Each row is a point on a landscape with many peaks, with its height.
A climber steps from a point to the highest of its 4 nearest points, and stops where none of them is higher. Distance is the straight distance between rows; heights are no part of it.
k563: 123 125 151 140 142 126 144 150 121 136 131 132 175 126 134 149 136 108 105 114 154 166 134 108 147 125 113 119  79 127 136 131 130 160 109  85 177 127 108 135  94 134 164  99 119 128 105 104 127 139 100 172 132 154 103  height 56.8
k146: 108  79  90 122  87  87 116 104 161 110 152  78 136  94 141 133 124 104 116 154 120 151 156  95 134 109 138 137 129 117 109 110 129 115  94 123 148 139 180 133 139  92 146 129 115 130 122 136 164 163 112 170 165 126 116  height 31.4
k885: 131 148 127  99 136 131 128 105 111 152 118 155  88 145 124 113 132 142 140 137 115 107 102 150 119 167 131 123 147 126 144 133 122 109 152 149  81 122 144 101 174 146 100 131 123 149 146 156 122 116 150  70 129  92 169  height 17.9
k906: 104 107 149 125 120 147 135 128 149 132 120 114 122 118 127  99 138 137 104 143 109 148 130 129 106 148 131 146 102 132 123 131 185  65 117 120 131 156 180  69 152 133 177 140  77 118 113  96 148 147 160 114 105 148  98  height 55.0
k540: 123 113 118 124 123 111 115 116 125 134 124 108 100 117 117 130 134 154 132 134 109 111 117 143 134 120 133 134 147 118 110 116 110 127 145 150 106 111 155 137 146 123 119 151 140 132 137 145 136 109 149 110 125 118 146  height 62.8
k258: 163 157 126 135 137 128  91 129 121 107 127 144  89 129 113 137 140 119 154 114 118  96 129 141 119 126 133 127 154  96 128 136  77 157 151 138 111  97 101 165 133 110  70 144 184 124 134 171 108 113 106 125 138 108 179  height 67.8
k60: 141 110 122 138 142 108 129 144 121 114 128 121 160 117 132 141 124 110 127 124 139 136 147 110 129 100 127 126 125 145 125 142 107 165 126 117 164 119  94 175  93 112 123 123 152 114 126 130 114 124  97 174 141 154 108  height 57.2
k633: 123 147 128 132 137 154 155 143 130 145 139 152 151 164 144 127 122 134 115 110 149 132 129 133 117 146 116 115 110 149 153 129 163 117 118 112 136 151 106 104 120 152 149 111 115 112 119  90 120 120 135 115 101 136 117  height 54.5
k905: 122 120 143 139 124 145 150 138 141 131 130 123 151 148 138 124 132 134 109 123 146 139 125 128 115 137 119 127 100 137 136 132 173 117 122 122 142 140 144  97 135 136 166 124 110 108 119  98 137 131 139 135 104 143 109  height 44.7
k751: 100 107 141 117 133 135 134 120 147 138 121  92 124 117 122 103 139 143 112 131 120 151 129 128 129 131 124 141 100 133 120 119 169  81 118 129 130 156 181  78 152 137 168 140  84 123 119 105 147 144 160 117 113 136 106  height 45.6
k472: 124 138 150 138 154 136 153 158 113 135 134 142 186 146 139 148 138 106  98  96 155 156 125 103 142 134 101 114  92 137 149 130 130 170 122  80 173 133  88 135  85 149 161 107 122 129 121 100 137 132  98 170 111 161 112  height 56.3
k68: 102  96 124 128 112 126 140 106 161 117 125  80 141 116 141 136 134 131 104 134 120 141 145 100 137 121 133 143 104 120  97 107 153 112  99 112 142 138 177 111 141 117 157 130  89 127 108 110 157 156 130 155 143 139 104  height 53.9
k671: 139 202 130 134 152 188 155 145 119 132 135 179 158 182 137 130 113 118 145 117 150 114 112 140 124 145 116 118 153 152 159 121 139 143 130 126 133 139  46 136  92 142  98  89 145 138 129 112 103 136 106 106 125 126 133  height 51.8
k369: 132 122 119 143 130 120 114 138 123 132 130 117 113 121 124 118 131 138 128 135 133 123 127 138 133 118 132 135 128 137 119 133 121 141 137 141 115 125 130 137 121 126 118 142 130 127 128 135 129 114 134 136 117 134 126  height 61.5
k972: 144 151 127 141 148 138 141 145 123 126 121 149 148 163 126 150 116 130 137 121 143 113 111 138 126 125 118 124 128 141 139 139 130 152 124 128 121 127  86 138 101 132 118 107 144 119 135 114 117 111 110 126 114 125 127  height 61.3
k36: 144 109 130 132 132  85 123 166 121  95 138 127 196  95 131 141 124  80 147 136 149 168 166 113 141 103 117 124 111 130 120 150 103 167 119 111 182 124  97 191 110  95 124 113 136 131 121 135 110 144  72 180 164 135  98  height 61.6
k205: 132 103 124 125 122  87 129 135 126 108 144 110 178  93 132 131 125  90 135 135 142 168 161  92 139 103 123 122 117 130 130 128 100 155 107 105 188 127 116 166 111  97 127 119 124 131 117 131 122 142  86 185 161 143  99  height 77.2
k729: 122 124 135 135 144 128 150 138 122 132 121 118 153 134 136 145 125 129 118 119 147 143 128 116 137 120 122 128 101 129 120 132 142 146 120 110 154 124 118 130 105 137 148 118 136 120 126 112 126 132 107 160 115 152 113  height 60.1
k774: 131 175 132 119 134 171 141 105 103 150 127 187 111 155 139 102 126 122 150 123 118 105 111 151 103 192 121 109 158 141 169 136 138 108 144 146 101 154 115 100 157 162  99 114 106 145 121 123 108 106 142  55 134 117 150  height 31.7
k678: 125 133 143 133 139 140 154 141 122 140 135 144 156 152 136 126 127 133 106 118 155 144 125 124 131 125 118 126 108 138 140 131 151 146 115 116 138 135 109 117 108 147 150 110 125 116 122  97 123 137 123 141  98 145 117  height 58.9
k831: 103 108 149 117 131 145 138 123 147 118 127  92 134 121 124 116 143 137  94 118 129 162 134 113 120 145 136 140  97 129 116 126 183  87 110 112 143 140 183  82 140 126 177 127  77 123 114  95 155 169 141 147 113 147  92  height 50.9
k932: 114 135 139 132 123 151 133 116 131 162 124 158 125 145 136 114 139 130 121 131 118 127 115 151 110 168 131 124 126 149 164 133 161  88 140 133 106 156 136  88 152 154 138 130  98 118 126 119 122 125 143  81 105 130 132  height 27.1
k149: 103  88 112 125  94  99 113 103 141 129 125  89 103  97 123 113 135 137 125 140 101 133 136 128 145  97 145 145 143 118  98 108 112 109 123 138 120 130 177 127 135 106 134 143 127 128 139 152 156 140 157 134 136 115 132  height 61.7
k564: 108 112 129 113 104 102 116 111 117 138 114 116  84 109 117 115 131 157 130 136  97 110 116 144 139 123 124 128 145 115 107 115 117 113 153 148 101 114 160 117 160 132 115 151 122 144 142 158 139 113 170  94 124  98 148  height 58.6
k706: 158 196 123 144 161 184 135 138 117 133 125 182 122 166 124 141 103 128 153 122 146 105 117 152 121 138 126 116 161 136 150 133 117 156 134 139 117 126  51 143  90 139  78  96 164 151 142 137 105 134 107 105 141 115 143  height 69.5
k611: 117 104 136 129 123 127 140 121 131 118 132  94 138 116 129 134 135 133 109 118 128 156 145  99 126 120 131 130  97 118 115 127 147 127 104 114 156 134 158 115 121 126 167 123  99 131 114 108 140 145 120 156 125 144  95  height 59.2
k183: 149 119 121 135 115  97 116 145 132 101 146 126 150 100 126 126 118  95 141 152 134 130 156 122 136  87 128 132 134 140 111 132  91 151 133 119 142 120 106 175 109  90 104 136 169 119 131 147 122 124  99 164 144 134 122  height 56.7
k387: 110 113 139 128 121 146 143 135 142 137 118 120 125 121 129 103 133 141 103 133 120 149 126 128 108 145 133 140 104 126 134 132 172  78 128 130 125 155 171  80 148 137 169 139  82 117 114 101 133 131 159 121 105 152 105  height 80.1
k148: 113 100 118 110 102  90 118 104 119 147 123 100  84  96 120 112 135 149 123 139  81 109 119 133 136 115 129 141 160 107 103  93 116 101 143 150  99 116 178 131 162 116 117 157 125 153 137 158 146 132 178 109 134  94 155  height 57.5
k167: 136 146 148 128 152 138 162 147 106 132 128 144 174 153 134 148 127 110 117  98 151 140 120 115 142 137 114 115 106 141 149 127 139 158 116  99 161 134  84 139 101 152 145  97 138 122 130 106 115 135 111 160 123 151 119  height 45.7
k91: 138 160 127 133 140 156 148 129 131 145 129 144 138 172 136 139 119 130 133 118 155 108 109 138 124 138 117 116 124 140 155 128 135 136 129 135 103 135  92 133 113 146 126 115 133 114 138 113 113 120 123 103 118 124 128  height 52.4
k318: 114 104 133 123 125 114 143 123 139 126 131 105 153 114 127 140 129 125 110 118 150 167 145  95 148 118 129 125 102 125 118 125 136 143 105 106 168 129 146 126 126 127 158 116 116 126 107  98 140 151 112 175 130 149  98  height 59.5
k697: 140 143 123 106 126 113 117 116 109 132 125 146  72 128 116 127 143 154 129 124 103  92 120 135 131 141 131 124 165 102 111 125 115 119 160 152  86 101 136 128 162 130  92 145 137 149 135 182 112 104 153  89 124  91 171  height 62.5
k601: 119 121 144 122 119 149 137 123 143 145 120 129 111 130 126 109 139 136 119 134 115 129 112 148 112 151 136 137 116 141 145 134 162  82 129 140 109 142 152  85 152 142 148 140  95 126 121 106 133 114 154  86 102 134 125  height 23.0
k10: 115 110 141  98 124 104 126 108 111 133 114 149  62 107 126 109 139 157 124 133  91  95 109 138 129 169 127 126 154 106 134 122 140 107 148 152  70 116 158 101 189 136  98 141 122 155 142 174 120 114 173  63 124  93 175  height 28.3
k157: 121 120 132 137 141 112 144 145 120 113 122 111 161 123 122 149 118 111 124 127 142 149 152 106 141 113 118 123 103 140 123 136 123 158 121 106 165 120 114 150 102 134 142 121 133 123 117 114 123 134 116 170 118 146 110  height 59.6
k963: 115 146 144 119 123 148 134  92 121 153 112 173  87 121 140 100 139 138 130 137 108 118 119 151 104 190 128 110 133 140 170 138 158  78 143 148  93 152 151  80 175 162 111 127  95 132 133 132 123  95 159  43 115 131 148  height 4.0
k124: 145 184 127 134 137 162 137 129 117 141 127 171 129 161 135 126 121 133 152 118 143  97 114 149 123 156 124 117 156 141 153 136 128 133 137 153  98 133  94 119 131 146  97 110 121 142 138 124 110 128 126  87 124 118 130  height 68.1
k102: 119  92 104 131 109  95 127 125 132 122 139 109 148 109 125 137 118 111 130 136 128 153 153 102 136  97 132 118 119 123 109 127 117 151 111 108 150 127 142 149 115 115 145 134 122 121 113 128 133 139 101 164 151 140 107  height 60.6
k636: 143 165 137 137 141 172 145 142 130 149 140 165 153 171 145 136 110 125 125 121 152 120 118 135 114 150 112 125 127 153 168 126 154 132 125 123 122 141  89 117 114 142 122 104 117 123 125 105 105 126 126 110 105 128 136  height 35.6
k290: 143 181 122 129 148 172 142 128 108 133 124 172 114 163 124 122 112 121 151 126 141  93 113 150 123 161 124 118 164 126 157 133 123 134 156 157  99 139  85 119 132 144  90 108 130 161 133 140 115 120 137  74 131 102 153  height 69.4
k433: 118 120 125 113 124 129 131 120 133 149 113 134 106 126 132 110 138 149 120 133 121 124 112 145 118 145 127 130 120 133 131 118 145  96 139 153 104 125 160 101 154 137 133 136 101 115 136 120 138 111 160  89 118 121 120  height 37.2
k934: 133 147 135 121 130 161 131 117 127 150 127 157 108 146 135 115 134 141 134 128 130 118 105 150 109 169 121 111 132 129 159 134 138 109 151 151  93 144 126  90 149 142 116 121 111 134 124 123 118 109 152  66 126 124 144  height 33.4
k937: 138  98 113 131 108  92 122 130 133 100 143 105 160  82 124 129 112  92 141 154 128 147 150 107 134 103 131 126 130 126 117 132  93 148 106 118 153 131 137 170 118 102 130 131 137 127 139 135 129 143 105 176 153 130 104  height 59.7
k475: 132 126 125 136 141 130 146 141 123 122 136 128 162 136 130 136 116 120 121 119 145 141 128 126 135 123 115 124 113 141 129 139 126 164 129 112 145 131 100 150 100 131 142 113 144 118 128 113 113 124 103 151 114 148 104  height 58.7
k57: 150 113 124 135 121  90 114 145 124 103 145 115 164  97 123 136 116  90 138 143 135 158 162 109 134  96 132 124 136 124 118 142  95 157 124 109 153 113 106 182 105  89 118 124 154 126 126 138 112 135  99 168 147 139 103  height 57.6
k368: 130  95 116 124 129  91 122 129 136 100 142  99 156 100 133 135 122  96 124 143 136 162 166  99 139 106 129 130 125 129 113 122 112 152 107 104 163 133 134 163 108 111 133 123 132 127 122 124 131 142  95 170 152 142 102  height 63.9
k709:  95 101 122 131 112 124 133 101 151 127 130  81 126 107 133 114 132 137 110 136 109 149 136 119 134 112 142 135 123 121  97 112 149 103 111 136 133 131 184 108 133 121 151 144 103 125 118 115 151 149 150 137 139 145 109  height 42.5
k108:  98  70  81 114  92 100 119  88 166 116 140  76 128 111 134 137 144 123 107 145 104 157 149 106 141 110 133 151 130 108 103 107 146  92  89 121 150 137 181 117 143 105 151 139  88 123 119 126 173 168 129 164 158 136 124  height 15.0
k970: 147 135 127 133 133 136 127 137 129 128 122 126 133 144 129 140 116 131 134 127 144 119 122 129 125 108 123 125 125 142 129 134 122 159 131 130 120 113 107 137 111 134 128 127 140 122 138 134 111 113 121 132 117 130 127  height 59.3
k809: 116  81  93 118  92  92 117 109 147 110 141  92 133  97 136 125 127 128 126 148 122 138 146 111 133  94 134 136 141 119 103 112 119 128 113 127 143 137 169 146 136 104 129 145 124 116 134 135 151 160 133 165 167 128 120  height 32.8
k41: 156 160 122 127 141 123 100 125 115 109 135 153  87 131 112 135 133 124 160 129 118  92 122 141 122 134 138 125 155  99 122 132  85 147 152 143 109 104 109 146 133 118  88 134 168 142 143 184 109 106 123 115 135  99 172  height 68.9
k478: 122 135 160 128 147 156 158 154 123 136 130 149 180 152 133 131 130 108 102 101 164 162 123 102 137 143 119 116  76 127 154 125 156 145 118  95 166 142 125 114 102 143 173 106 101 126 109  84 132 154 110 166 107 164 108  height 54.1
k778: 154 199 133 133 156 176 135 137 111 132 130 176 123 173 127 133 112 128 155 115 143  99 113 151 123 152 125 122 152 138 153 131 124 146 142 144 109 133  67 134 108 146  99 112 151 163 138 130 109 130 107  93 137 105 147  height 70.4
k845: 134 106 110 131 115  99 106 132 133 105 138 116 141 102 119 127 122 112 139 150 132 136 150 111 127  93 129 135 135 131 105 134 100 144 125 116 147 126 129 166 126 106 122 135 150 124 127 135 124 136 121 159 156 130 124  height 57.8
k284: 133 174 120 133 140 172 148 122 122 149 134 172 137 176 137 126 124 122 145 115 135 119 110 152 111 158 121 124 145 143 163 127 140 118 138 136 105 145  99 107 124 155 110 115 120 131 138 111 113 116 130  77 124 121 138  height 61.4
k603: 133 132 136 135 143 105 139 155 123 106 126 128 184 129 132 152 133  98 119 124 151 155 149 104 138 106 113 114 105 152 134 146 117 171 114  88 174 123  85 160  99 126 135 116 143 122 123 131 119 130  96 172 137 155 108  height 58.5
k5: 100 111 153 109 112 141 135 126 139 126 116  96 128 123 128 107 140 130 101 120 108 171 135 115 105 154 140 144  98 117 124 135 197  54  88 115 147 146 194  59 144 130 189 133  66 131 110  93 154 174 148 138 116 146  91  height 51.9
k463: 106 115 139 112 115 122 129 113 127 144 116 125  89 107 126 102 138 152 125 149 102 123 106 144 120 154 137 133 128 124 142 124 152  86 140 155 102 127 169  86 177 145 132 147  96 133 141 130 141 112 176  76 118 116 142  height 44.9
k976: 107  78  93 126  83  90 118 101 159 126 144  78 123 102 133 117 129 127 120 144 100 134 146 120 151 107 139 139 137 117 107  96 132 100 101 133 131 132 184 121 143 103 144 146 104 127 127 130 161 151 143 154 152 125 122  height 31.0
k596: 121 131 124 121 122 127 118 126 121 140 117 138 102 135 123 118 131 164 131 134 119 106 102 146 126 143 122 119 131 130 131 124 124 115 148 146  96 113 142 114 151 143 119 138 122 140 143 144 133 108 154  96 120 105 146  height 36.4
k911: 178 179 124 139 150 165 104 137 116 120 126 165 109 146 123 147 131 112 165 112 132  91 123 143 117 118 131 121 160 108 133 148  81 160 139 135 129 122  62 170 106 119  75 120 188 130 139 158 100 119  86 125 140 120 159  height 69.3
k630: 140 131 117 121 113 101 102 121 115 122 132 133  99 114 109 130 137 145 139 129 110  94 127 136 124 125 140 130 154 115 105 131  93 134 149 146 100 109 134 155 142 122 103 146 152 129 139 157 129 107 132 122 130 105 156  height 64.3
k625: 149 129 127 130 129 109  92 137 115 124 138 138  96 124 111 126 127 126 143 120 115 102 129 131 121 107 126 137 150 118 110 127  89 143 150 138 116 107 126 157 124 109 113 145 169 126 140 158 121 116 125 130 139 109 145  height 58.1
k375: 114 128 143  98 122 137 147  93 114 159 125 163  72 112 134 105 146 138 134 133  97 113 110 140 105 176 133 113 135 133 158 127 149  79 151 151  78 144 169  83 194 150 120 137 100 149 134 157 119 104 172  47 116 117 155  height 11.5
k895: 130 142 133 129 133 140 131 120 128 140 121 142 113 147 128 125 130 146 124 133 133 115 109 140 118 140 129 120 136 143 138 127 131 122 144 147 101 127 123 111 145 140 127 131 118 124 135 122 129 115 143  92 110 114 136  height 36.2
k226: 119 125 136 113 118 119 117 111 122 151 123 138  88 126 124 111 142 155 128 136 102 115 107 144 123 144 139 126 137 125 128 115 129 106 146 150  94 117 159  99 162 145 110 138 109 137 132 147 129 106 166  85 122 106 136  height 39.1
k471: 117 105 135 126 131 105 139 116 130 122 138  99 171 107 138 142 129 110 120 123 142 165 164  93 138 114 122 120 100 121 113 122 117 152  96  99 166 126 141 149 106 115 154 128 118 131 114 113 141 149  95 181 141 151 102  height 59.0
k797: 141 115 121 138 111 111 107 126 123 121 129 118 118 114 109 132 118 129 138 138 123 111 128 134 129 114 141 134 136 134 107 124 101 135 146 141 129 111 129 144 109 121 121 146 158 126 131 145 122 112 128 138 137 125 127  height 60.2
k121: 102  95 109 134 101 111 119 107 155 119 137  87 128  95 131 120 130 139 122 141 111 136 137 121 139 104 137 142 134 126 101 106 126 120 116 127 137 126 169 123 135 125 140 146 114 124 116 127 148 137 138 147 139 138 124  height 57.7
k856: 102  99 119 132 114 119 124 113 148 145 123  97 120 107 133 123 135 142 113 135 115 144 135 126 132 119 135 147 133 129 105 112 135 110 120 134 129 132 164 117 133 125 148 141 105 126 126 114 156 138 143 134 123 132 122  height 53.7
k242: 173 155 123 137 139 131  95 151 127 109 124 148 121 130 107 137 131 105 155 120 134 105 141 143 118 100 128 119 155 113 128 143  81 143 150 135 125 110  81 177 112 100  78 138 189 121 135 166 103 109 101 138 138 118 158  height 74.5
k879: 150 164 121 130 150 148 118 134 117 132 125 146  92 142 114 133 118 135 150 118 129  84 113 145 130 140 128 121 156 113 134 134 100 144 144 148 103 108 103 139 123 134  87 128 151 142 145 154 121 116 117 102 129 101 158  height 70.5
k107:  96  90 129 118 114 133 137 114 155 135 117  86 115 111 130 111 142 145 112 139 119 159 128 116 139 128 144 158 107 123 111 119 167  86 107 118 138 147 184  88 156 128 177 138  86 125 119 114 167 157 150 145 134 144 101  height 44.5
k48: 154 142 126 136 136 127 109 136 121 123 132 130 124 135 125 139 118 120 143 125 140 105 124 137 128 104 127 129 137 131 128 137 105 154 130 139 122 109  99 160 108 122 105 134 160 126 139 136 122 114 106 141 132 125 134  height 66.8
k914: 153 179 126 138 150 166 148 143 110 130 130 168 148 180 143 153 105 122 144 115 154 119 118 137 125 135 113 121 135 148 152 134 129 145 122 124 124 133  54 134  91 149 123  94 153 130 134 106 105 131 105 120 127 123 134  height 57.1
k926: 152 170 122 137 151 156 123 135 114 126 122 154 111 158 121 135 119 127 145 129 138  92 113 146 121 136 133 121 157 132 136 136 108 144 135 145 102 120  91 134 118 138  83 116 152 137 144 137 115 119 114 101 133 103 152  height 71.8
k276:  97  99 118 120 109  99 115 107 142 142 122  85  93 101 128 110 137 150 123 137  91 128 126 130 143 118 140 143 141 113 103 111 130 105 130 145 111 124 181 117 148 119 145 156 102 133 130 135 157 136 170 122 134 114 135  height 75.9
k134: 149 117 127 137 132  91 116 150 120  96 140 135 178  97 127 134 122  86 141 135 147 157 152 104 139  92 116 132 119 126 124 157  94 168 122 115 172 117  79 185 111  99 113 118 160 117 127 136 104 125  86 174 155 139 103  height 58.3
k892: 118 126 133  99 128 117 135 103 111 152 121 146  81 110 124 109 138 152 123 132  98 102 102 147 119 164 123 121 138 127 142 131 133 101 158 162  82 119 160  98 177 150 109 138 110 144 139 141 118 112 162  70 122  99 168  height 26.8
k314: 125 115 144 133 140  98 149 157 111 125 127 119 192 111 131 148 139  98 120 113 145 170 148  87 133 114 112 113  84 120 125 133 121 168 105  81 183 127 114 149  99 141 155 107 127 136 107 118 130 133  88 185 147 162  98  height 57.3
k390: 110 112 140 132 134 126 141 133 144 118 130 107 159 124 132 132 120 127 114 114 144 149 136 108 140 115 124 127  91 130 112 122 147 150 122 107 148 137 138 120 116 133 159 120 115 126 110  95 136 137 123 159 122 149 101  height 60.5
k790: 117 111 116 134 106 113 112 117 134 127 128 102 115 113 124 124 127 149 123 139 109 122 128 130 130 112 137 142 130 128 100 109 118 124 130 139 122 132 153 126 129 126 129 144 128 123 134 136 138 121 151 130 128 127 116  height 62.1
k872:  94 104 143 131 120 131 132 112 158 143 125 102 100 106 125 105 135 167 110 136  95 135 123 141 125 131 141 140 119 116 116 111 159  82 131 142 113 130 178  83 169 141 155 157  92 129 132 116 154 143 172 109 113 130 120  height 22.6
k900: 103 115 129 129 134 122 146 127 139 122 127  92 136 122 131 129 130 127 119 124 139 148 128 114 131 120 125 131 103 142 108 126 142 136 113 117 153 131 137 124 118 135 152 120 115 127 114 107 146 131 132 148 118 144 108  height 60.7
k106: 171 157 127 144 145 137 103 147 128 102 132 150 135 134 123 143 124 102 156 123 140 108 134 139 118 115 130 126 151 118 131 146  72 155 137 128 137 119  59 179 106 106  70 123 187 119 133 157 108 105  93 145 140 121 149  height 51.7
k365: 123 112 123 132 129 131 141 127 136 128 129 105 129 124 128 127 122 137 120 126 130 146 125 130 131 118 132 140 107 140 114 123 139 135 122 119 135 124 141 134 116 137 150 136 122 124 118 120 147 130 128 151 117 145 116  height 61.0
k422: 166 185 127 151 158 170 123 145 118 123 121 164 130 169 132 141 111 117 149 119 142  94 111 140 125 120 125 117 163 126 145 143 108 154 138 134 122 126  51 157  93 136  84 102 169 138 137 141 103 131  98 120 141 104 148  height 71.9
k104: 113  88 103 125 109  90 118 108 149 118 140  93 139 100 132 136 126 115 124 141 124 155 155 103 129 110 139 142 125 122 109 110 127 123 105 121 151 129 160 140 126 109 149 131 119 113 116 120 149 152 119 170 151 140 108  height 52.0
k392: 143 141 120 116 136 112 106 122 115 127 126 140  83 141 118 132 139 152 140 124 112 100 117 145 129 142 131 126 150 114 126 128 101 145 153 153  88 110 129 129 144 132  94 134 154 139 139 165 115 110 138 106 133  94 168  height 66.9
k353: 157 169 123 150 148 151 103 137 124 120 128 154 111 155 114 149 124 126 150 119 137 103 119 148 128 125 139 115 153 117 138 139  92 153 137 137 113 114  71 152 114 125  93 124 176 126 138 151 107 116 105 120 137 113 154  height 73.3
k639: 112 119 148 115 122 145 131 102 127 160 122 148  98 125 130  94 145 139 123 129 102 114 117 150 101 175 130 116 128 144 166 137 160  61 138 148  96 148 167  73 175 150 135 142  87 127 125 128 138 103 168  64 111 135 137  height 5.2
k988: 167 155 125 144 139 147 114 144 116 112 120 140 134 153 124 143 122 106 155 125 150 107 125 137 137 110 127 122 141 135 137 144  95 165 125 126 129 124  72 164  96 116  96 129 169 127 144 139 110 122 101 133 131 126 138  height 75.8
k745: 139 154 137 133 146 151 154 154 115 135 133 152 157 171 150 142 119 132 119 107 150 125 117 119 125 142 120 113 118 152 159 128 151 138 115 116 140 135  83 131 109 134 140  97 135 113 129  95 108 129 118 134 109 149 126  height 29.5
k105: 164 138 120 138 129 123 108 150 125  93 123 136 159 128 128 146 112  99 148 128 146 125 142 118 131  96 123 126 131 128 133 154 104 168 124 117 146 119  65 178  98 101 105 122 184 115 133 155 101 112  89 158 133 126 134  height 48.0
k825: 153 137 138 138 147 125 135 140 118 117 125 134 170 145 130 142 124 107 121 115 152 143 134 123 138 109 113 121 114 146 133 144 118 173 124 103 150 120  83 162  93 126 133 120 169 122 123 119 114 125  99 168 133 144 117  height 52.8
k95: 150 155 124 138 151 157 131 142 112 117 121 152 155 157 140 157 113 115 140 126 157 123 124 133 143 116 117 117 136 149 146 139 117 160 123 121 130 129  57 156  79 126 102 109 168 117 137 121 104 117  92 138 126 132 124  height 71.0
k408: 136 150 119 142 128 136 113 127 118 125 115 139 109 143 115 138 132 139 141 129 133 104 104 144 127 124 137 119 143 126 133 131 114 141 144 144 101 111  98 142 128 127 107 123 149 132 133 142 119 109 124 113 121 113 142  height 68.2
k883: 109 124 143 129 122 142 148 138 139 136 120 119 131 121 131 111 136 133 119 131 132 150 131 128 116 134 136 140 102 131 132 128 154 103 126 124 131 136 158 101 133 138 159 128  96 109 120 100 148 128 142 125  98 138 111  height 46.3
k115: 149 138 124 140 128 120  90 143 122 118 132 142 117 123 114 131 128 114 145 123 126 104 128 139 122 113 133 127 159  99 114 137  87 150 135 143 122 117 106 164 120 103  96 135 174 120 140 164 116 106 112 132 132 108 139  height 38.2
k749: 108  95 119 123 123 114 140 113 150 111 137  94 137 109 130 137 126 129 110 128 127 153 144 109 139 107 136 130 113 121 101 118 140 124 105 116 155 129 152 117 125 126 160 133 106 124 115 111 145 151 126 154 138 142 107  height 59.4
k207: 111 107 115 123 102  95  92 119 124 133 130 106  89  98 120 120 134 152 138 143  96  99 131 130 140 110 142 151 150 109 103 113 106 120 147 141 110 112 158 127 147 120 118 155 130 143 133 157 149 126 158 121 132 107 143  height 62.0
k266: 100 109 153 122 121 143 135 128 157 132 126 103 123 122 118 104 139 137 101 128 116 154 132 121 119 140 143 142 101 119 118 130 179  74 107 118 132 145 196  71 149 124 176 133  77 121 112  99 157 159 152 133 117 143  95  height 52.2
k637: 118 113 125 140 126 112 126 121 130 124 124 113 129 114 127 133 110 135 138 135 136 133 136 130 130 106 130 130 127 134 106 121 115 143 137 128 130 122 137 144 117 115 136 139 135 123 132 123 137 114 135 157 131 131 121  height 61.2
k16: 115 116 125  96 117 101 114 107 112 135 117 128  70 109 120 113 140 154 124 132  78  93 119 135 133 153 131 132 162  95 112 121 125 104 160 139  84 110 163 121 170 129 101 137 131 150 134 177 123 111 162  87 126  92 165  height 49.7
k629: 133 146 138 131 142 150 146 142 121 131 136 147 157 158 139 138 119 127 124 116 156 132 113 126 135 143 117 119 108 142 140 126 148 137 122 122 135 131 102 116 106 141 142 106 133 113 138 104 116 125 115 121 107 141 119  height 50.5
k336: 103  97 137 113 115 110 114 120 124 148 120 114  94 106 129 104 146 154 117 137 104 118 112 146 129 137 134 137 132 114 121 113 130  97 148 144 111 114 175  95 166 128 142 154 110 138 138 137 137 119 172 103 116 112 147  height 54.2
k799: 133 134 125 116 121 109 107 123 115 123 122 139  77 121 116 133 139 153 138 128 107  98 122 141 133 139 138 127 157 103 106 127 102 130 153 137  97 104 143 133 147 118 102 153 156 141 135 173 122 104 138  96 144  92 173  height 65.0
k442: 131 140 129 134 135 151 141 133 131 153 133 147 122 158 135 128 126 134 125 130 137 113 117 140 115 159 120 135 119 154 145 129 161 102 124 130 117 148 128 102 135 144 137 121 106 118 128 100 121 130 140  97 109 132 128  height 42.8
k301: 114 119 159 131 139 149 152 140 126 125 126 122 162 134 131 126 133 130 101 108 143 164 135 112 131 138 119 128  81 122 135 133 167 130 113  99 168 139 149 102 120 137 168 116  94 122 104  91 137 152 126 156 113 154 107  height 49.3
k193:  87  90 100 121  94 108 120 100 160 131 128  74 113 100 136 124 130 142 109 146  96 141 133 124 135 106 148 146 133 114  99 115 138  85  99 128 123 131 186 107 153 117 145 147  98 128 135 118 167 152 154 139 142 123 129  height 32.2
k159: 115 126 151 122 124 150 145 135 138 130 120 119 143 131 131 119 123 133 111 112 137 162 123 117 119 146 125 128  83 130 142 130 172  94 116 111 150 150 168  88 124 142 173 124  85 122  95  83 139 153 144 138 106 155 110  height 43.1
k890: 151 182 132 137 145 179 159 149 119 142 138 179 166 180 150 154 111 116 130 108 160 124 114 134 126 145 114 121 140 156 167 113 143 139 121 126 133 146  68 132  95 142 122  84 135 125 133  93 107 141 104 113 120 132 132  height 28.0
k169: 149 129 127 137 141 129 121 148 133 111 123 135 157 131 128 141 124 110 137 135 146 122 136 116 138 102 121 121 122 144 135 151 106 157 119 115 152 121  83 174  94 113 120 124 163 109 124 129 106 116  92 155 130 135 115  height 55.3
k835: 123 108 120 114 107  88  95 122 112 128 125 121  77 100 119 125 133 145 130 126  94  89 127 133 143 125 137 136 160  97 102 120 103 111 157 141 102 104 155 139 159 119 106 155 142 143 143 173 128 125 155 110 135  94 166  height 63.3
k868: 117 128 124 129 131 144 147 127 133 132 124 130 122 138 130 127 125 142 123 132 137 130 121 148 122 143 125 135 113 137 137 135 147 111 133 129 115 135 142 101 127 143 140 127 109 112 122 103 138 125 137 115 105 131 122  height 40.3
k814: 158 127 121 145 126 109  95 158 113 104 131 131 128 113 112 137 116 107 149 136 144 121 141 129 129  95 129 130 142 126 125 141  89 154 137 125 145 120  96 176 115  89 100 145 181 111 136 160 112 113  99 149 139 130 131  height 39.0

Where does a climber stop that starts at each point below?
k146: k205
k159: k387
k639: k276
k375: k276
k433: k276
k107: k387
k290: k988
k636: k988
k183: k205
